Each row is a point on a tangle of strands that fork, close into loops and nearly touch. The rows are in no order.
Two points are linked if the straight distance between their rows is under 44.1. Some points are linked to none.
<449>: [-21  16  -2  -2  -6  -4   3   5  -1   0   6   3   9  14   1   1  -2  -9
   2   2  -7   1  -8  -2   0   5  -9   3   3  10   1  -2 -10   6  -4   1
  -3  -8 -12   5   3   3  -8   2   1  -9   9   5   0 -11  -4]
<41>: [ -2   8   1  -2   0  -2   8  -2  -2   2   1  11   4  11   3   0   0  -9
  -5   5  -3  -8  -7   1  -1   1  -5   1   1   6 -10   0  -1  -2   9   3
   0   4   6   2   7   5   0   1  -8  -1   8  -3  -8  -8 -11]
<560>: [ 11   2  -5 -11 -20  13 -15  -1  12   7  -4  13   7  12   0 -10   0  -2
  11  11   7  -7  -4  -4  11   8   9  -4  15 -11 -21  -1   2  -4   0  -3
   7   8  12  -4  -1   9 -13 -13 -13   1  -1   7  10   5   3]
<776>: [ 32 -11  -1  -4  14   3   5  13  10   7 -11  14 -17 -20  -4   2  -5  -5
 -23  -7 -16 -11  -5   7  -5  17   8  -7   2  -3 -11  12   2  -7   2  -2
   6   9  -6 -14  -1   0   3  -2  -6   2  -8  -6  15  14  -8]
<573>: [-12  -4 -14  -2   0   8  -5   5   2  -5   2   1   0  -5   4  -9  -6   4
  -6  -3  -5  -4   9  -3   7  -2   2   4  -8   6   3 -16 -14  -1  -2   9
 -10   2  -5   1  -1  13   0  -8   5   0  -4  12  -9   3 -14]
<201>: [ -6   0  -2  -5  -7  -6   5  -4  -4  -9  -4  -4 -11   3   0   4   7  -2
  12  11   3   5   2  -7   5  -3  -1   5   7 -13  13  -2  -5  -1   6   3
  -7  13  13   3  -5 -11   0   5  -5   2 -13  -7 -17 -12   2]
<868>: [ 23  -1   3   0   6  18 -12   2   7  11 -18   8 -13 -12   0  -8  -1   0
 -10   1   0  -9  -8   8  -4   7   5  -5   5  -3 -15   4   2  -2   4  -7
   6   8  -1  -5   4   1  12  -2 -17   6 -11  -4  12   9  -4]
<691>: [ 12  -5   0  -9 -11  -1   9  -1   8  -8   7   2   4  11  -3  -8   0  -8
   6  -4   1   2   9  -5  -2   1   7   8   5  -7   0  -6  -3  -2   2   0
   2  14   2   7   3   5  -7   0   7   4  -1  -4   2   3   1]
<655>: [-20  14   8 -14 -12  -8   6  11  11 -13   4   0  13  12  10  -6   5 -15
  -1   1   2   5   3   1  -3  22  -7  15  15  13   1   2  -3   2 -14  -5
  11  -5 -13   0  -4  -3 -13 -13  15 -16   2   4   9 -10   9]
<820>: [ 13 -15   9  -6 -13   0   2  -3   7  -1  -3 -20  -3   7  -5  -9   6   0
  -1  -5   2   1 -18   6 -17   0   4  -3   2  -8  18   1  11  -1 -12  -7
   1   9  -4   2   6 -10  -6  13   3  18  -2  -7   5   3  10]
<796>: [-14   2   7  -4 -13 -13   5   4   2 -16   9  -3  19  11  12  -3   0 -13
  -2   1   7   7   7  -7  -7  19  -6  14   9   6  -3  -8   1   8 -10  -4
  14  -4  -7   4  -3  -1 -11   1  18  -5   1   2  11  -5   5]
<859>: [  0  -9  -4   1  -6  15  -9   0   0   6  -9   6  -4  -8   3  -7 -10   4
 -10   0  -7 -11   1   4   1   6   4   2 -13  10   0  -8  -9   0   2   7
 -11   1   0  -2   7  12   6  -8   0   5  -8   7  -8   8 -16]
<168>: [ -6   3  -2   2  -7  -3   1 -10 -12  12   5   0   1  11 -15  11  -3   1
  18  18  -7   2 -17   5   9  -9  -5  -7  -2  -7  16   6  -1   4   0   7
 -15   2   7   5  16  -2  -7   8   7   2   0  11  -8   1   6]
<686>: [ 10   9  13   7  -3  -1   4 -13  -6   0  13  -3   0  11  -3  -6   6   3
  -5  -2   4   7 -13  14  -9   1  -3   0   2  -5   1  10  16  -3   0  -2
   4   3  10   0   4  -5  -3  17  -5   5   5 -15   2 -11   5]
<618>: [-13   2  -7   0 -12  -4  -5   0  -3  -5   0 -21   6   4  -3  -1   6   9
   3   9  -1   2  -4  -1  -3  -3  -4   1  -7   2  10  -6  -3   1  -8  -1
  -3  -2   3   6   1   4  -3  -3  12   1  -4  17  -2   1   5]
<1030>: [-20  25   1  -6  -6   0  -4   5  -4   0   2   7  10  20   6   1  -1 -18
   3   5   3  -3 -10  -1   4  10 -14   1  15   8  -6   5  -8   7  -4  -1
  -1  -4  -9   8  -1  -1  -8  -4 -10 -17   7   3   3 -21  -3]
<867>: [-13   5   3   9  22   0   8   2 -11   5   8  14   3  -5  10  14   2   4
  -4  -1   1   4   1   6   1 -11  -9   5 -12   8 -12   0   6   2   2  -3
   0  -7   4 -11  -3  -2   5   8  -5 -11  14  -8  -6   4 -10]
<1103>: [ 13   0   0   0   1  11  -7  -5   5   5  -4  22 -11  -6 -11  -3 -18  -1
  -1  -1 -13  -8   3   0   5   6   1  -2   3   2  -7   0  -8  -3   8   3
  -2  10  -3  -4   4  18  10  -8  -1  -6 -14   4   1  16 -10]
<82>: [ 18  -6   0  -3  16   2  13  10   2  11  -5  18  -8  -7  -5   3  -3  -6
 -17  -4 -14  -8  -2   8  -5   9   7  -5  -2   6  -5  14  -3 -10   1  -1
   3   3  -1  -8   7  -5  -1  -2  -9   4   6 -14   5  11 -11]
<333>: [ -4  -4   5  10   3   3   0  -2 -11  14   0  -1   6   4  -6   8   0   7
  -5   3  -5  -2 -13  11   1 -10  -2 -10 -15  13   1  -2   2   3  -5   5
  -6  -9   8  -5  12   6  -6   2  -4   6  12  10   4   7   3]
<388>: [ 21  14   1   1  12   2 -10  -6   4   0 -11  -1 -18 -17  -5  -4  11   9
   9  -2   4   8   6   3   2   0   0  -9   7  -9  -7   6   4  -4  13  -3
   3  16  -9   4  -5  -6  18   6 -11   5 -21  -4   7   7   2]
<414>: [ -8   2 -13   0  -8  -1  -9 -10 -15   5   2  11   0   2 -11   6  -8   6
   8  15  -8   4  -6   0   5 -15  -9  -1  -8  -1  -4   0  -6   5   3   5
  -6   0  -3   5   7  12   5   5   9  -2  -1  21  -3   8  -7]
<221>: [  1  13   1  -9 -18   3  -7  -5  10  -2  -5  14   8  25   2  -7  -3  -7
  12   9   1  -5  -8  -5   9   8  -1   7  16 -11 -13   3  -2  -1   2  -2
   6  10   4   5   4   5 -13  -4  -7  -6  -4   9   6  -6  -2]
<489>: [  0   2  -1  -2  -6  -8  14   5   6  -4  16   9   8  14  -5   1   2 -11
  13  -3  -3   5   9  -5   2  -2   2   6   6  -5   7  -1  -1   2   2   3
  -4   8  -2   9   1  -2 -12   5   8  -8   8  -4  -3  -6  -6]
<989>: [ -2 -21  -4  12  11   0   5   8  -8   4   4 -15  12 -13   6   8   6   3
  -6  -4   4   0   5   0   1 -10   6  -2 -17   3  -1 -10   8   5 -11   4
   1  -6   5  -7  -3   3  -4   1   5   7  13   4   6  11   7]
<43>: [-25  15   5 -10  -9  -1   2   6   5 -10  -2 -14   6  11   6  -9 -12   9
  -8   7   1   4  -3   5  -7   3  -5   7   3  17   5   2  -3   1 -15  -6
   4  -9  -9  -7   5  -6  -3 -11   3  -9  -4   4   4  -6  16]
<264>: [ -3  20  -1   5  11   3   1  -7  -9   6  15  19   3   1 -12  11  -6  -3
  16   3  -5  -5  -2   5   9 -11 -17   4  11  -8  -5  12   4   7  10   5
 -10  -9  -1  -7   9  -6   7  13  -5 -15   1  -7  -8  -7 -11]
<18>: [  7  19   0   1  -2   0 -16  -9   3  -3 -10 -16  -8   1  -1 -12   0  12
   7   0   4   9  -1  -2  -6  -8  -1   1   2 -11  -2  13   5  -3   2  -3
   6   5  -6  11  -1 -11  10   0 -10   0 -15  -8   8  -3  17]
<303>: [  8 -27 -13  -4  -5   0  14   5  -1   0  10  12   5  -2   1   0   0 -12
  -8   2  -3 -10   8  -6   0   5   2  -2  -3  -5   0 -13  -5   1   3   4
  -5  15   3  -3   2   9  -1   4  18  11   5   2   0   7 -14]
<1062>: [ -2 -21   3  -5   6   3  10   9  13 -13   4 -24   0  -5  -1  -2  -5  -3
 -14 -14   6   7  10 -10  -7  10  15  -4  -2  10  10  -3   3  -3 -12  -1
   3 -10  -9  -3  -4  -4 -10  -8   7   8   8 -13   3   6  10]
<265>: [-15  20  -4   8  18  -2  -1  -1 -12  -2   7  12   3   2   9  12   6   1
   2  -2   6   0   5   1   8  -9  -8  10   2   6 -19   0   3   7   8  -3
   4  -7   2  -2  -5  -1   0   5 -10 -18   6  -5  -3  -9  -8]
<192>: [  2   1  -5  -3   0  -1   0  -6 -11   6   0  15  -3  -2  -6   6  -4   0
  11  12 -13  -3  -6   4   3 -11 -10  -7  -7  -4   0   2  -2   3  10  10
  -9   7   7  -1   9   6  13   5   4   0  -4   9 -10   6 -11]
<389>: [-11  13 -12   4  13  -2 -11  -3  -4  -5  -4   3  -9  -9   5   8   2  15
  11  -3   5   4  16  -7   3 -12  -2   5  -5  -5  -2   1  -8   2  11  -1
   1 -16   0  10 -11   0   8  -8  -3 -14  -9   2  -6  -5   0]
<124>: [ -1  -2  -3   6  22   2   7   4 -10   0   2   6  -6 -17   9   9   9   8
  -9  -5  -1   2   7   6  -2 -12   1   1  -8   1  -6  -1   7  -2   6  -2
   3  -5   1  -8  -7   0  13  -1  -6  -1   4  -5   1   6  -7]
<58>: [  5   3  12   9  -6  -4   2 -15 -14   6   4  11   5  15  -4   1   1   1
  -6  10  -1   0 -18  13  -4  -2  -9  -7   4   0  -1   9  10  -4   5   1
  -4  -1  16  -7   7   4  -3  14  -4   7   9  -8  -6  -9   3]
<844>: [  7   1  -1   4  10 -10   3  -7  -1  -2  -3 -10 -11   1  -2   2  14   1
   0  -6   8   7   7   0  -4  -6   7  -1   6 -11   3   2   8  -2  11  -2
   6  -3  10   2  -9  -8   1   3  -6  -3   2 -17  -1 -10   4]
<678>: [-10  23   0   7  -3   2  13   5   2   7  20  12  13  11  -4   6   3 -13
  15   0 -10   2  -2   4   5   1  -8   2   6  -3   9   6   0   5   2   0
 -14 -11  -9   6  -1 -11 -12   8   2 -19  11  -6  -7  -5  -8]
<982>: [-13   4  -3 -10 -11  -7   0   0   4  -8  -4 -19  -6   6   3  -6   2   5
   3   7   4   2   3  -4  -8  -1   4   1  -2  -2  12  -2  -6  -1   2  -4
   2   1   3   5   1   1   0 -12   2   2  -8   6  -8 -12   5]
<1069>: [  0 -24  -8   1  -5   4  -5   1  -1  -8   4  -7   8  -7   8  -7  -1  -4
 -23  -7   7  -5   9  -4  -3   5   3   4 -10   3  -1 -18   2   5  -5   3
  -4  -3   2  -9   0   9  -4   1   8  14   2   3   3   5  -6]
<547>: [ -4   0  13   8 -16   6  -6  -9  10  -5   1  -7  19  11  -4 -11 -18   7
 -11  -9  -3  -2  -5   4  -7   5  -5   7  -3  13  -3  -4   4   1 -14  -4
   4  -9  -5  -3  -3   7 -11  10  10   6   6   5   6  13  17]
<892>: [-18  18   8   7  -1   0  -6   1  -6  -7   6  -3  14   5   8   3 -12  11
  -6  -3   6  12  -5   6  -1   0  -8  12  -7  11 -11   1  -2  -1 -11  -5
   8 -10  -2  -3  -4   3  -8   3   1  -5   9   2   4  -2   9]
<92>: [-12  27   3  -5  -6  -5  -6   9   9  -6   0  -8   9  10  -1  -6 -13   7
  -1   4   6   6   1  -1  -6   3  -1  14   9   1   5   7  -8  -2 -10  -6
   8  -6  -8   8   1  -8  -2 -16   0 -11  -9   2  10  -2  21]
<925>: [ -1 -16  -6   1   1  -1   1  -4 -14  12  -7  17   3  -2  -3   6   0   1
   1  14 -14 -15 -13   2   0 -10  -8 -12  -9   7   0  -2  -5   3   7   6
  -8   2  10 -11   6  12   5   2   6   4   2  16  -6   9 -13]
<572>: [ -8 -19   1   0  -1  -4   8   8   0  -8   6 -24   9  -4   1   2   3   3
  -7  -7   6   5  11  -5  -6   1  10  -1 -14   8  11  -9   8   4 -15  -1
  -2  -6   0  -1  -5   0  -8  -3  12   6   9   1   5   5  10]
<938>: [-22  21  -5  -9   0  -6   2   9   5  -3   3  -8   1   9   5   2  -1  -1
   1   3  -1   3   5  -9  -2   0  -2   7   4  10   7   5 -11   0  -2   0
  -2  -8 -10   7   0  -8  -7 -13  -5 -19  -1   2  -2 -18  -2]
<55>: [  3 -19   1   2   9   1   1   4  19  -8  -7 -30  -9 -14  -8 -13  -1   5
 -13 -16   7   6   4  -5 -14   2  18  -9  -1   8  16   8   4  -6  -4   0
   1 -10 -16   0 -10  -8   2  -3  -1   9   5 -10   7   2  10]
<781>: [ -2  -3  -1   3  16 -10  -1  -3 -11   1 -12 -12 -14 -16   0   6  13   7
   4   1   9   4   1  -2  -5   0   2 -11 -11  -2   5  -1   0  -4  11   4
   1 -10   8   8 -12  -5  14 -10  -9   0  -1   1 -13 -20  -1]
<623>: [  4   8   1  11  14  -4  -1  -3 -10   9   2   1 -10 -16  -6  13   7  12
  17   7  -3   8   6   5   5 -17  -3  -6 -16 -10   7  10  12   1   6   3
 -11  -8  -9  -3   2  -8  21   0  -1  -3  -5  -2  -5   7   0]
<1037>: [ 11 -21   8 -12 -10  -8  -1  -7  14 -12   0 -26  -9   1  -5  -8   7  -7
   0 -11   9   5  -6  -6 -11   1   8   2   9 -11  16   4   7  -4  -6  -9
   7  10 -11   6  -4 -11  -3   7   8  14  -1 -17   8  -4   9]
<977>: [-11   7 -15   3 -11   1 -12  -6  -7  -3   0  -8   4   4   1  -2  -8   9
   0  10  -1   5   0  -3   1  -9  -7   3  -7  -3  -3  -6 -10   4  -4   4
  -4  -7  -4   8   5  17   2  -2  13   2 -10  23   2   4  -2]
<285>: [ 27  -1   8  -2 -10  14 -14  -2   9  11 -13  12  -3  -3   3  -9 -11  -3
  -9  -3   2 -11  -4   3   0   7   4  -2   7   0 -16  -3   2  -2   2  -6
   7   5   7 -10   4  10   4  -8 -14   5  -6   2   4   5  -6]
<436>: [ 16  -1  -2 -11  -7   0   5  -4   1  -3   3  16   5   7   4  -3   3  -9
   0  -2   4  -2  11  -3   2   5   6   3  14  -7 -16  -2   3   4   8  -4
   9  15  10   1   4   5  -7   3  -5   3   3  -4  10   2  -4]
<657>: [-23  -2   9  -6  -5   2  12  15  10 -10   0 -15  10   4   7  -3  -7   2
  -7  -1  -2   5   3  -1  -6  12   3   3  -1  25   6  -4  -1  -1 -18  -4
   3 -11  -7 -11   0  -5 -12  -8   8   1   1   1   0  -1  11]
<34>: [ -1   8  -3  -1   4  13 -12   4   1  -4  -3  14   3   1  11  -6  -3   0
  -8  -9   6  -5   8  -2   6   3  -3   6   6   5 -21  -5  -6  -1   0  -3
   5  -3   2  -3   2  11  -3  -6 -15  -5  -2   3   8   3  -2]
<417>: [ 36 -13   4  -3   1  10  -4   4   9  14 -21  10 -17 -15  -1  -6  -7  -6
 -21   3  -7 -15 -15   6 -11  16   5  -5   3   0  -7   4   0  -8   3  -4
   5   8   1  -8   5  -3   3  -3 -10  10  -7  -7   5   9 -16]
<392>: [ -2 -12  -2   1   5   8  -2   9  -1   6  -9  -1  -1   1   7   0  -1  -1
 -13   0  -3 -10  -6   2 -10   5   5  -7 -15  15   0  -5  -5  -5  -3   0
  -9   3   5  -4  12   1  -3  -4   1  12   4  -1  -7   4 -12]
<157>: [ 20   0   3 -10   2  16 -18  -2   9  16 -21  23 -15  -9  -7  14 -19  -6
  13   4 -11 -23  -2   7  11  14  -1 -10  13   1  -8  12  -7   3  10  -2
  12  13   7  -7  11  10  19 -12 -11  -2 -12   1   7   5  -7]
<599>: [ -4   3  -6  -3  -1   5  -4   3  -2   1  -3  21   6   4   8  -4  -7  -9
  -4  -4  -6 -12  -1  -2   6   2  -8   1   2  10 -15 -11  -6  -3   8   5
   0   3   0  -2   1  17  -2  -1 -10  -3   4   9   0  -4 -15]
<89>: [  9  -8   6  -1   9  -8  10  -2   2  -6 -10 -12 -21  -2 -10   1  15  -1
   6  -2  10  10   2  -3   2  -2  12   4  13 -14  15   8   4  -5   7  -2
  -2   3   5   6 -12 -19   0   6  -8   3  -3 -13  -9 -15   4]
<1129>: [  9   4  13   5   2  -1   2  -8 -10  14  -2  24   1   6  -2   7  -3  -1
  -5   5  -6 -11 -14   7  -1  -3  -9  -5   6   6  -6   8   8  -1  10   2
   2  -1  12 -10   5   6   4   8  -8   0   8  -7  -5  -4  -5]
<53>: [ -4  27  -1   1   2   7   3  -1   0   7  13  18   0  13 -15   6  -7 -13
  14  -3  -4  -8  -4   4  12  -4 -10  -1  18  -6  -2  11  -2   4   5   5
 -10  -6  -9   6   5 -10  -7   9  -8 -17   6  -5  -1 -11 -10]
<304>: [  9 -10  -2   4   9  -8  11   0  -1  -7  18  16  16  -5   5   9   4  -6
  -1 -10   1   6  19  -8   6  -1   0   5  -3  -1 -10 -12   4   4   3   1
   7  -3  -2   0  -5   5  -1   6  10   0  15 -11  11  11  -6]
<946>: [ -5  -6  -4  -6 -12  -2  -1 -10  -8   0  -8   2  -6   4   0   1   1  -4
  10  16 -10   5 -11   0   6  -3  -6   3   2 -10   8  -6  -2   2   4   3
 -12  17  13   4   4  -4   1  13   0  12  -9   3 -21   2  -5]
<563>: [ -3  -2  19   3 -18   5  -4  -4  11  -5   1   7  23  16   0  -9 -14  -7
  -3  -3  -3   0  -1   0  -3  16  -1   7   4  13  -4  -5   2  -5  -9   2
   5  -3  -7   1  -3  11 -13   3  10   3  10   6   4   2   7]
<190>: [ -9  15  -4   0  13  14 -22   0   2  -3  -1  10  -1   2  11  -1 -12  15
   2  -6  10   1  10  -1  14  -4   0  10   3   5 -22   0  -7  -1  -7   0
   6  -4  -5   3  -1   6   0  -8 -14  -7  -9   6   9   5   7]
<753>: [ 12  -1   2  -1  11  12  -9  -2   2   9 -11  23 -13 -15  -9  13 -22   0
   5  -3 -21 -17  -3   5   2   7  -6  -6   5   7  -7  10 -10   1   8   0
   4  12  -6  -8  11  15  23 -11   0  -3 -14   4   1  12  -7]
<1112>: [  2  16  -3  10  13  -1   0 -11 -13   7  12   9  -8  -5 -10  15   2   7
  15   9  -6   6  -1   6   6 -16 -13   3   1 -15   1  16  13   2   8   4
 -11 -10  -2  -8   8  -3  16  10  -2 -10  -5  -5 -10   3  -2]
<1028>: [ 13 -32  -7   6   6   1  -6   2  -2  -2   2 -17   1 -20   8  -5   6  -1
 -23 -12   8  -4   5  -6  -4   3   5  -8 -12  -2  -2 -13   6   5  -5  -3
  -1  -4  -2  -8  -6   4   3   5  10  16   2  -8  10   5  -5]
<520>: [ 12   2  -9 -12  -5   9 -11   1   8  -3  -1   5   1   4   6 -10   6   1
   3   2  10  -7   8  -6   5   4  14   4  12 -13 -17  -6   3   0   1  -5
   6  14   9   4  -1   7  -7  -7 -10   2  -6   3  11   3   1]
<770>: [ -8  -7   1   1   6  -9   3   0 -11   7  -7 -12 -10  -9  -6  10  12   4
  15   9   4  -5   3  -3   1  -2   9 -12  -8  -8  18   2  -4  -2   5   6
 -11  -9   6   8  -6 -12   8  -5  -5  -4   2   2 -25 -14   3]
<808>: [-10   7 -10   3  -9  -9  12   4   2   0  20  10  12  12  -1   4  10 -23
  17   2  -7   2  -1  -6   4  -3  -7   3   5  -7  11  -6  -5   7   0   3
  -8  -1  -5   5  -4  -7 -11  14  10 -15  12   2  -4 -11 -10]
<936>: [  0  11  -2   5  11  -6  -5  -6 -13  -3  -6 -12 -13  -6   4  -1   7  11
  -1   2  12   5   4   3  -4  -6  -3  -6  -5  -4   1   5   4  -2   9  -4
   2  -5   6   6  -7  -5  15   2 -11   0  -6  -8  -5  -9   1]
<1120>: [-16  -8  -8   2   2   4   5  13   6  -8   3  -2   8  -2   9  -6  -2  -6
  -9  -9  -1  -2  13  -9   5  10   5   8  -4  16  -1 -18 -10   0 -10   4
  -7  -3  -6  -6  -3   6 -10  -6   3   0   6   7  -2  -3 -10]
<347>: [-13  11 -12   4  13  -8   4   9  -1  -4   1   3   0  -2   6  10   8   1
   5  -4   5  -2  12  -6   6 -10  -4   3   3  -2  -2  -6  -4   2   9  -2
   2 -11   2   3 -11  -1  -2  -1  -3 -20  -1  -2  -3 -13  -7]
<1125>: [  6  -7   1   9  15  -9   3   6  -8  11  -4  -5 -11 -24  -4   8  12  14
   8  -2   2   7   7   1   2 -10   7 -14 -14 -10   4   5   9  -6   7   5
  -6  -5  -8   2 -12  -4  24  -3   1   3  -1   6  -9  10   2]
<998>: [ 10 -20  10  -9  -4 -12  15   1  14 -14   6 -17 -10   6  -6   3   7  -7
   7  -4  12   7   2  -7  -8   2  12  -3   8 -12  17   5   3  -4  -2  -7
   6   0  -2   6  -2 -15  -9   0  12   5   1 -16   6 -10  14]
<836>: [ 11 -18  -4   8  15   1   3   3  -3  -1   5  -5  -5 -22   8   1   4   1
 -19 -15   4   1   6  -1   1  -4   3  -2  -8   2  -8  -8   6  -2   3  -5
   6   0  -3 -12  -6   2   8   3   2   8   5 -13   7  11  -1]
<1092>: [ 14 -19  -8  11   8  -1  -2   4  -4  10  -4 -13  -6 -28  -5  -2  14   8
  -1  -2  -2   6   1  -2   2  -5  10 -18 -13  -5   8   0   5  -4   2   2
  -6   2 -11   4 -11  -2  16   1   8  14  -2  15  -1  22   4]
<613>: [-10  11  -2  -7  -1  -2   6   1   1  -4  -2  -9  -9   9  -1   2   3  -1
   6   7   3  -1   6  -6   2   2   2   0   3  -2  13   4  -8   1   6   2
  -5   0   3   7   4  -7   0 -10  -9 -10  -7  -6 -14 -16   0]
<66>: [-16  11  13   2 -14   0  -1  -4   4  -3   5  11  14  20  -1  -4 -10  -8
  -1  -3 -11   3  -6   1  -2  13  -7   8   8  13  -1   2  -4  -1  -8   1
   5 -10 -14   7  -2   6 -15   1  11  -7  14  10   2  -3   9]
<345>: [-27   5   9 -12  -4  -8  15  13  10 -10   5 -10   9   2  11  -2   4 -12
  -1  -3  -5   5   7  -2  -1  18  -2  13   6  30   7   2  -5   6 -19  -1
   6 -10 -16 -11  -7 -11 -14 -10  12 -13   3   7   2  -7   7]
<446>: [  4  -1  -5  -4  -8   3  -9  -8  -3  -2  -7   6  -8   1  -1  -4   0   3
   5   7  -6   4  -5   3   2  -4  -5  -1  -2  -7  -2  -4  -2  -1   9   0
  -5  16   8   3   9   5   7   3  -2   9 -11   7  -9  -1  -8]
<834>: [ 21   1  11  -4 -13   8 -17  -6   7  14 -12  22  -9   1  -7   4 -15  -5
   5   3  -5 -18  -9   1   9   7  -2 -10  13   0 -10   6  -2  -4   9  -3
  13   8  10  -9   6  11   7 -13 -10   1  -9   2   2   3  -6]
<78>: [-18  18   1  10   3  -8  -5  -3 -14  -4  12  -2   5   6   7   9   2   8
  -2   1   6  12  -1   5   2 -12 -10   7  -3   2  -7   4   1   6  -1  -2
  -1 -14   3   3  -5   1   3   0  -2 -17   6  -3   2  -6   2]
<281>: [ 14   7  -2   1  -3   0 -16  -9   7  -4 -12 -11 -10 -11  -2 -16   5  14
   6  -8   9  10   5  -5  -2  -4   1  -5   2 -10   1   3  -2  -3   7  -3
   5   9 -12   9 -11  -6  10   2  -1   8 -16  -1   1   2   7]
<97>: [  8 -27  -1  -8 -10 -12  16  -1   2  -7   7 -16  -3   1  -6   6   8  -5
  11   2   3   4   6 -12  -2  -5  11  -4   1 -15  18  -3   1  -1  -4   1
   0   3   2   8  -2  -6  -5   2  14   8   1  -5  -1  -1   7]
<258>: [ 15 -19  11   4 -14   4   5  -7  -1   9  -3 -11  -2   3  -5  -3   8   1
   1   4  -3   6 -17   9 -12  -2   1  -5  -4  -6  14   1   9  -2  -8  -1
  -5   9  10  -1   5  -6  -6  19   7  19   1   2   2   7   5]
<749>: [ 10 -10   9  10   1   2   6  -5  -4  15   2  -7   6   8 -11   5   4   2
   2   1  -4  -3 -15  13  -5  -7   0 -11  -8   0  11   5   8   2 -10   3
  -6  -3  12  -1  12   0  -8   7   6  13  11   7   6  10   9]
<442>: [  1  28   7   0  -6  -4  -4  -4   3  -3   3 -11   0  13  -5  -8  -1   9
   0   0   3   8  -3   3  -4  -4   0   7   8  -9   4  13   1   0  -2  -2
   3  -4   1  11   0 -11  -3  -3  -2  -9  -8  -6   9  -7  18]
<6>: [  2  -5  -5   0  11   4  12  12  -1   9  -3   7  -7  -4  -1   3   1  -3
 -12  -1 -10 -12  -3   3  -5   4   7  -8 -11   8   6   7  -1  -1   2   5
  -5   5  -1   3  10 -10   0  -6  -6   4   7 -11  -7   4 -13]
<199>: [ -3 -18  -8   3  -4   2   5   1   3  -6  10   9  13   0   4  -6  -4 -11
 -12 -10   1  -4  11  -9   2  11  -2   3  -2   3  -6 -17  -4   4  -3  11
  -1   0   1  -3  -1  15  -9   1  13   4   7   4   0   4 -11]
<286>: [  1  -6   1   4   7   4  -5   2   5  -7  -3 -23  -3 -13   3 -15   2   5
 -17 -20   7   4   5   1  -7  -4  10   3  -6   5   5  -4   5  -5  -5  -2
   2  -2  -8  -3  -7  -4   1  -2  -8  10  -1 -11   8   5   8]
<245>: [ -4   4   2  -2  -6   3  -8  -6   4  -5   1 -21   7  -2   2 -14  -2   8
 -15 -13   6   4  -2   1 -15  -3  -1   8  -5   0   1  -4   6   3 -10  -8
  10  -3  -3  -3  -4  -4  -1   3   1   7   1  -8   8   2  15]
<70>: [  5  -3   2  -8 -12  -6   8  -2   7 -13  -2   1  -7  15   3  -2   5  -9
  11   4   2   9  -3  -6   3   4   6  10  15 -13   5   0  -3   0   4  -3
   0  19  11   8   0  -6  -6   6   0   5 -10  -9 -10  -6   4]
<484>: [-12  12  13   6  -9   7 -11  -5   7  -5  -2  -3  16   1  -1 -11 -28  11
 -14  -7   4   7  -7  -1   1   3  -5  14  -3  11 -11  -3   0  -4 -18  -3
   6  -8  -9  -5  -3   4  -6   4   2  -4   2   6   8   5  13]
<51>: [  6  -8   1   2   8 -16  15  -2  -8   4  -5  -9 -12 -12 -12   9  11  -2
  14   5   5   4   5  -4   4  -2  10  -3   1 -17  20   5   4  -2  11   3
  -8  -7   9   3 -12 -18   8   5  -6  -4   5  -7 -22 -14  -1]
<52>: [ 15  12  -1   1  15   1  -2  -1   5   0 -11   6 -22 -20  -4  10   2   9
  17  -1  -1   8  10   1   7   3  -1 -12   1  -8   1   4  -3  -2  12   5
  -2   9  -8   1  -3  -9  22  -2  -2   7 -17  -1  -4   7  -4]
<260>: [-12  17  -5   6  14   7 -20   0   4  -6  -6  -3  -8 -11  11   1  -9  21
   4  -4   6   8  15  -3   8 -10  -1   8  -2   7  -8   4 -10  -1   0  -2
   7 -14  -8   8  -6   1   6 -13  -7 -10 -14   1  -1  -1   7]
<571>: [  4 -22  -8   8   7  -2  -2   7  -6   6  -5 -19   1 -17   4  -1  13   6
  -3  -1   5  -1   3   0   3 -11   7 -11 -16   0   7 -10   7   3  -4   2
  -4   1   5   3  -5   3   5   0   6  10   1  10   2  14   3]
<787>: [  2 -23  -6   1  -5 -12  13   0  -8  -2  14  -7  14   0   2   5  11  -3
   8   6   3   2   8  -7   2  -6   3  -4  -8 -10   7  -9   7   5  -4   5
   4   3   7   6   2   1  -8   8  15   6   9   2   2   1   5]
<360>: [ -8 -10   5  13  12   0   9   4 -14   6   6  -6  11   0   5   7   8   4
  -6   4   3  -1  -5   9   0  -5   2  -8 -19  11  -1  -3   9   2  -8   0
  -2  -8  11 -11   3   1  -3   4   2   2  18   3  -1   6   6]
<493>: [-10  22  -1 -12 -16  -2  -2   2   5  -3   4   4   9  27   5  -7   2 -12
   9   8   6  -2 -10  -2   2   9  -9   7  22  -7  -5   6  -6   1  -2  -1
   4   6   1   7   6  -5 -12  -8  -5 -13  -2   8   7 -18   5]
<845>: [  4 -22  -9  -1   0  -5  13   4  -9  11   5  14  10  -2   2   7   7  -9
   3   8  -8 -10  -6   1   0  -5   0  -7  -7  -2   1  -9  -5   5   5   5
  -7  14  12  -8   3   5  -1   7   7   9   9  10  -6   5 -10]

A piece is all that can be reached along the links. How many separate loops has the piece of each point below (a circle has one, a figure eight two, a Y none), and how many tips (points with one link)?
<66>: loops 3, tips 4
<796>: loops 0, tips 2
<781>: loops 1, tips 0

How many points has the smallest loop of links through each point below? Write none if it is on no loop.
<303>: 23
<201>: 9
<436>: 12
<770>: 6
